Each row is a point on a landscape with many valleys, with its height.
From any point a ball rolls to the lowest of the 2 points nearest to it. It stops when none of these is lower. Distance is the straight distance between rows; heights are no part of it.
K_847: 27  34  18  -371  -84  132  -91  270  34  259  70  -56  178  -42  -334  322  185  22  109  -154  (h 4.30)
K_681: -3  -23  409  -66  -183  43  193  190  203  -54  114  39  -126  -105  -447  -94  -200  -409  24  -42  (h 7.40)
K_973: -91  -23  80  150  -338  -21  -141  92  174  -152  160  33  -91  -34  165  -408  -259  -136  69  54  (h 5.27)
K_12: 139  118  164  150  35  333  265  -74  -191  145  -132  -4  380  115  33  -355  -447  -215  -235  -158  (h 6.27)
K_96: -137  -168  299  -142  -272  -266  -65  13  50  -291  187  304  -420  -296  -244  18  -26  -3  149  198  (h 5.54)
K_557: -58  -18  120  11  396  -47  212  -83  -104  263  27  -59  -102  300  32  156  -82  91  -150  -93  (h 6.90)
K_870: 109  25  63  -363  76  -328  -473  -45  72  -213  -26  0  -47  -289  59  286  252  21  208  120  (h 5.09)
K_872: -84  -90  0  12  -424  115  -55  97  -105  160  472  -11  80  80  -142  -226  -84  -264  -202  -78  (h 4.03)
K_653: -11  111  148  170  -221  -32  -33  133  230  -57  -34  -327  -103  -90  58  -153  -286  -7  248  120  (h 5.91)
K_928: -136  -258  130  -351  -321  -369  35  236  212  -256  100  265  -541  -137  -149  -47  48  13  81  -80  (h 6.34)
K_500: -2  -214  -106  -363  -146  -148  -447  -61  -73  -288  25  197  34  -320  222  -60  192  -91  185  133  (h 4.59)
K_577: 247  97  -76  18  520  114  -62  -280  -68  91  -301  -118  -58  -276  -271  398  153  8  -44  72  (h 3.90)
K_439: 196  89  -94  -29  530  -47  -258  -272  -86  -33  -185  -137  109  -92  162  302  296  9  116  149  (h 3.21)
K_243: 19  -351  -39  304  -80  31  284  -105  -26  -224  50  143  -235  -303  -233  -151  10  -364  -33  253  (h 3.94)
K_614: 145  435  114  -84  264  -96  -18  -206  -72  282  -346  -167  131  50  12  284  47  395  -177  -285  (h 5.24)
K_686: 360  172  -249  109  -59  152  154  -219  -173  52  -471  -242  351  -104  288  -76  -63  103  18  -208  (h 4.64)
K_73: 52  -24  -460  176  -95  -128  168  -245  -16  -28  -207  -117  3  95  258  -65  242  142  -55  -105  (h 2.05)
K_322: -219  -263  -37  -209  26  236  37  203  68  2  103  273  145  27  -326  -67  -34  -175  -186  7  (h 3.92)
K_908: -115  206  2  266  383  -20  150  7  10  -118  -302  -333  117  263  212  -39  117  198  274  104  (h 5.02)
K_91: 301  -150  -380  143  404  -11  -127  -280  -236  -150  -17  18  74  -206  291  133  292  -100  151  174  (h 2.70)
K_640: -53  59  -220  517  -96  -17  91  -82  -22  -54  175  -67  -58  -70  129  31  19  167  1  280  (h 2.51)
K_171: 210  323  156  -153  382  97  -60  -122  38  190  -298  -32  46  -101  -220  488  88  240  -58  -85  (h 4.63)
K_90: -24  47  306  154  -165  128  176  172  115  167  35  -231  16  60  -230  -143  -313  -217  118  -73  (h 6.62)
K_585: -150  -91  122  -224  -394  -197  40  98  220  9  198  25  -421  27  -57  -114  -72  -95  -98  -159  (h 7.21)
K_292: 163  -66  160  -206  353  -80  -253  47  52  -80  196  265  -217  -275  -276  567  176  5  101  214  (h 6.06)
K_977: -55  -152  30  196  -418  -281  68  2  67  -257  218  33  -467  -44  266  -442  -221  -161  54  30  (h 4.44)
K_680: -11  25  180  -336  -93  153  29  325  208  197  355  179  -67  144  -238  208  -155  135  -352  -116  (h 7.02)
K_318: -95  -8  19  -106  -370  37  316  62  149  140  76  -122  -234  139  -245  -177  -187  -26  -344  -186  (h 6.58)
K_190: -206  -72  -13  30  133  -114  108  155  113  -153  -164  -149  -81  222  76  -96  -8  11  204  121  (h 4.56)
K_852: 115  -38  247  -115  -128  -48  -164  26  82  -4  84  -106  -179  -388  -311  316  67  -192  275  93  (h 6.26)
K_296: -47  -266  -264  100  240  -123  -104  -181  -325  -85  77  152  -41  -182  93  119  411  -138  276  121  (h 2.07)
K_774: -336  -263  84  -423  -68  -158  -316  382  128  -234  238  197  -218  285  176  -274  -101  -48  190  -187  (h 6.48)
K_494: 43  255  -9  -18  24  -112  -85  -164  -1  271  -89  -263  -7  195  299  156  50  144  -82  -225  (h 5.73)
K_288: 25  119  -47  268  474  85  104  -125  -332  295  -77  -64  79  167  -65  219  62  156  -51  -54  (h 7.10)
K_295: -36  141  149  60  -190  -7  -92  72  135  182  10  -271  -71  -180  -217  263  -78  152  225  104  (h 6.54)
K_374: 405  -208  -125  86  196  25  -41  -251  -216  -193  -22  -65  73  -335  281  -24  -17  -451  187  141  (h 3.24)
K_249: -163  -159  285  -116  -56  -7  -223  319  40  -172  338  140  18  -73  -81  -95  -101  -139  314  106  (h 5.85)
K_833: 76  31  3  -197  189  167  -18  -165  143  2  -319  27  109  -168  -21  88  -11  15  -154  74  (h 5.23)
K_244: 21  -89  104  -202  -284  16  -44  -81  153  -55  117  167  -58  23  -13  -393  -260  -428  -403  -183  (h 8.07)
K_88: -139  207  -109  -59  225  6  -194  40  105  57  -66  -22  207  158  -88  198  265  303  43  63  (h 6.74)
K_332: 48  -247  -169  268  -181  48  360  -33  58  -220  -119  -49  -79  -149  61  -252  -50  -252  74  85  (h 2.71)
K_498: -91  30  125  -82  -59  188  352  31  -114  295  -94  -53  31  232  -243  -114  -182  99  -350  -200  (h 5.65)
K_939: -106  -138  -2  -93  433  -149  47  -67  -9  23  3  52  -182  105  -91  319  183  38  93  56  (h 6.64)
K_352: -24  -67  -322  75  -168  42  -139  3  -201  10  -43  -234  295  -7  239  -100  265  -92  323  21  (h 2.37)
K_261: -38  -123  -127  270  -271  210  100  -129  -160  226  315  73  69  -100  -83  -77  -68  -136  -215  141  (h 2.78)
K_561: -47  -252  -217  -68  183  -4  -43  -23  138  -425  -184  211  65  -193  115  -129  25  -99  69  288  (h 4.37)
K_950: -115  -254  259  38  -79  -73  144  -11  123  -267  74  197  -259  -217  -148  -190  -126  -313  161  299  (h 4.74)
K_362: 84  477  -117  537  -226  38  244  -64  -351  74  -457  -10  314  209  209  -115  -7  711  -132  -176  (h 3.81)
K_841: 369  33  -128  33  49  177  210  -312  24  -17  -512  -97  109  -233  94  52  -53  -101  -145  -64  (h 5.17)
K_705: -281  -23  65  -143  -8  62  84  269  203  86  294  3  -47  479  77  -253  -319  173  -327  -36  (h 7.39)
K_427: -97  616  -20  65  175  -21  -151  -51  -31  78  -267  -128  326  261  -27  152  286  601  56  -69  (h 6.92)
K_278: 78  -61  343  -279  -328  -46  143  369  265  -92  305  242  -233  57  -570  -38  -66  -361  -133  -215  (h 8.24)
K_607: 81  -185  166  -93  -117  118  42  -57  48  -173  36  260  126  -144  -203  -340  -116  -645  -182  40  (h 7.57)
K_446: -43  -175  237  -187  301  -40  4  165  90  -11  194  220  -226  -49  -305  310  23  -146  103  53  (h 6.35)
K_150: -200  -93  -97  -227  282  46  33  13  254  -194  -297  191  58  7  -112  106  82  110  -26  292  (h 4.78)
K_349: 33  -127  87  97  -51  230  327  -66  -28  13  -70  45  241  108  -146  -383  -154  -524  -103  -171  (h 6.95)
K_714: -33  -88  -295  30  -230  -198  -7  -167  110  -141  34  17  -194  25  388  -167  88  129  -186  -92  (h 2.34)
K_588: 49  168  375  -166  12  174  189  156  -28  431  235  98  18  241  -291  147  -299  88  -414  -268  (h 6.41)
K_936: 15  250  -209  423  -33  113  435  -76  -341  184  -434  -18  45  143  -45  36  55  526  -288  -146  (h 3.51)
K_627: -175  -308  -268  -165  -277  -123  -95  -27  8  -120  178  249  -137  4  111  -127  164  15  -322  -27  (h 0.71)
K_650: 125  142  156  -56  218  184  35  -131  55  125  -294  -51  265  6  175  -144  -388  -17  -155  -104  (h 5.74)
K_424: 390  284  -129  198  368  69  -156  -425  -192  144  -229  -28  150  -137  233  245  -1  111  -35  1  (h 7.45)
K_497: -126  332  181  -16  38  97  -104  136  -187  348  -46  -70  336  217  -175  221  -37  460  -67  -190  (h 7.23)
K_233: -99  16  -66  338  -226  170  126  34  -35  146  205  -187  43  139  106  -200  -234  148  -71  32  (h 1.45)
K_546: -151  176  49  2  35  3  50  -42  202  116  85  13  -49  319  232  -73  -256  373  -399  -73  (h 7.59)
K_505: 121  -197  -84  348  -230  -183  28  -152  -72  -269  158  38  -291  -204  480  -248  -79  -167  131  84  (h 3.62)
K_138: -259  -303  -25  -297  -79  -25  -133  176  120  -54  176  297  -77  31  -157  16  105  99  -93  134  (h 2.68)
K_963: 15  102  -264  152  139  59  349  -144  2  18  -438  -33  94  145  113  -57  17  248  -216  -90  (h 3.00)
K_226: -116  -205  -143  -95  156  -17  -229  57  -233  19  52  -113  158  93  49  115  323  -150  310  63  (h 0.86)
K_632: 243  30  -153  313  333  100  -30  -355  -262  277  102  -19  57  -95  125  177  -43  -129  -54  50  (h 7.29)
K_937: -95  -76  336  -399  -107  -242  -264  497  68  -230  429  333  -204  111  66  32  -51  -94  323  -127  (h 6.16)
K_797: -68  28  284  30  -399  64  -237  206  17  43  514  66  144  -55  -249  -203  -125  -330  109  37  (h 5.16)
K_21: -300  -219  -5  -219  -129  66  -86  355  102  -111  242  134  -98  263  -35  -415  -187  -92  -162  -139  (h 6.97)
K_382: 25  -120  -119  364  21  -177  51  -141  -100  -117  212  126  -365  -125  262  68  18  -16  130  260  (h 3.03)
K_574: -246  224  -214  -184  -14  -53  -201  91  77  53  -34  -61  271  355  162  -128  261  361  -10  -113  (h 6.49)
K_421: 126  201  -276  500  200  -23  183  -154  -76  -168  -277  -313  175  75  200  19  234  219  324  175  (h 4.68)
K_810: -183  388  -10  297  75  129  -11  4  -315  319  -190  -63  260  172  -98  145  200  596  -71  -18  (h 7.04)
K_430: 70  -72  0  -156  -124  -195  -170  -22  132  -165  -187  -206  -126  -375  -39  112  184  -70  246  83  (h 5.64)
K_250: -109  -67  95  -300  121  305  170  284  16  72  -200  117  216  268  -245  -43  -96  -11  -204  -151  (h 4.86)
K_943: 241  268  -147  446  120  -18  64  -217  19  -12  -197  -225  85  48  415  35  -107  260  98  151  (h 4.34)
K_999: 80  -4  166  -492  -316  40  40  550  235  42  383  172  -86  252  -344  26  -120  -128  -177  -266  (h 7.74)
K_377: 77  -213  40  -47  -12  -109  -311  -163  -137  -98  284  271  -80  -351  125  -15  34  -359  81  113  (h 4.08)
K_747: 111  489  -80  499  -64  22  114  -103  -101  136  -177  -214  191  205  402  -132  -182  523  -40  -55  (h 4.06)
K_75: -57  -79  -4  -114  -59  100  -41  62  -196  323  204  -151  126  74  -129  83  105  -110  114  -123  (h 2.62)
K_158: 197  -168  110  -19  264  -125  -270  -224  -189  -206  121  -62  -89  -379  100  154  113  -365  218  207  (h 3.67)
K_840: 75  46  42  -304  61  -53  -247  128  158  65  -11  14  -14  -216  -294  569  313  178  79  5  (h 5.50)
K_704: -34  -198  -185  213  95  -96  151  -58  72  -383  -246  -86  -57  -95  162  -109  5  -124  343  308  (h 3.87)
K_707: -130  207  -194  -119  -23  -265  -196  -30  -21  139  -13  -287  44  230  255  44  398  182  141  -210  (h 6.15)
K_919: 91  58  -210  -5  -233  167  -16  -42  23  55  -187  -174  274  12  170  -185  -102  -89  51  -116  (h 3.75)

Call two points neighbours if one is among the 2 nearest of the other. Go from one point of each pair to the other, from neighbour to neighbour, staying as low as possible. Name the highest point that can't be avoided.
K_226, K_627 => K_833
K_332, K_233 => K_295
K_627, K_332 => K_908
K_627, K_73 => K_714

For each start below, name the point where the ball stops.
K_12 => K_332
K_705 => K_233
K_278 => K_233
K_852 => K_226
K_421 => K_73
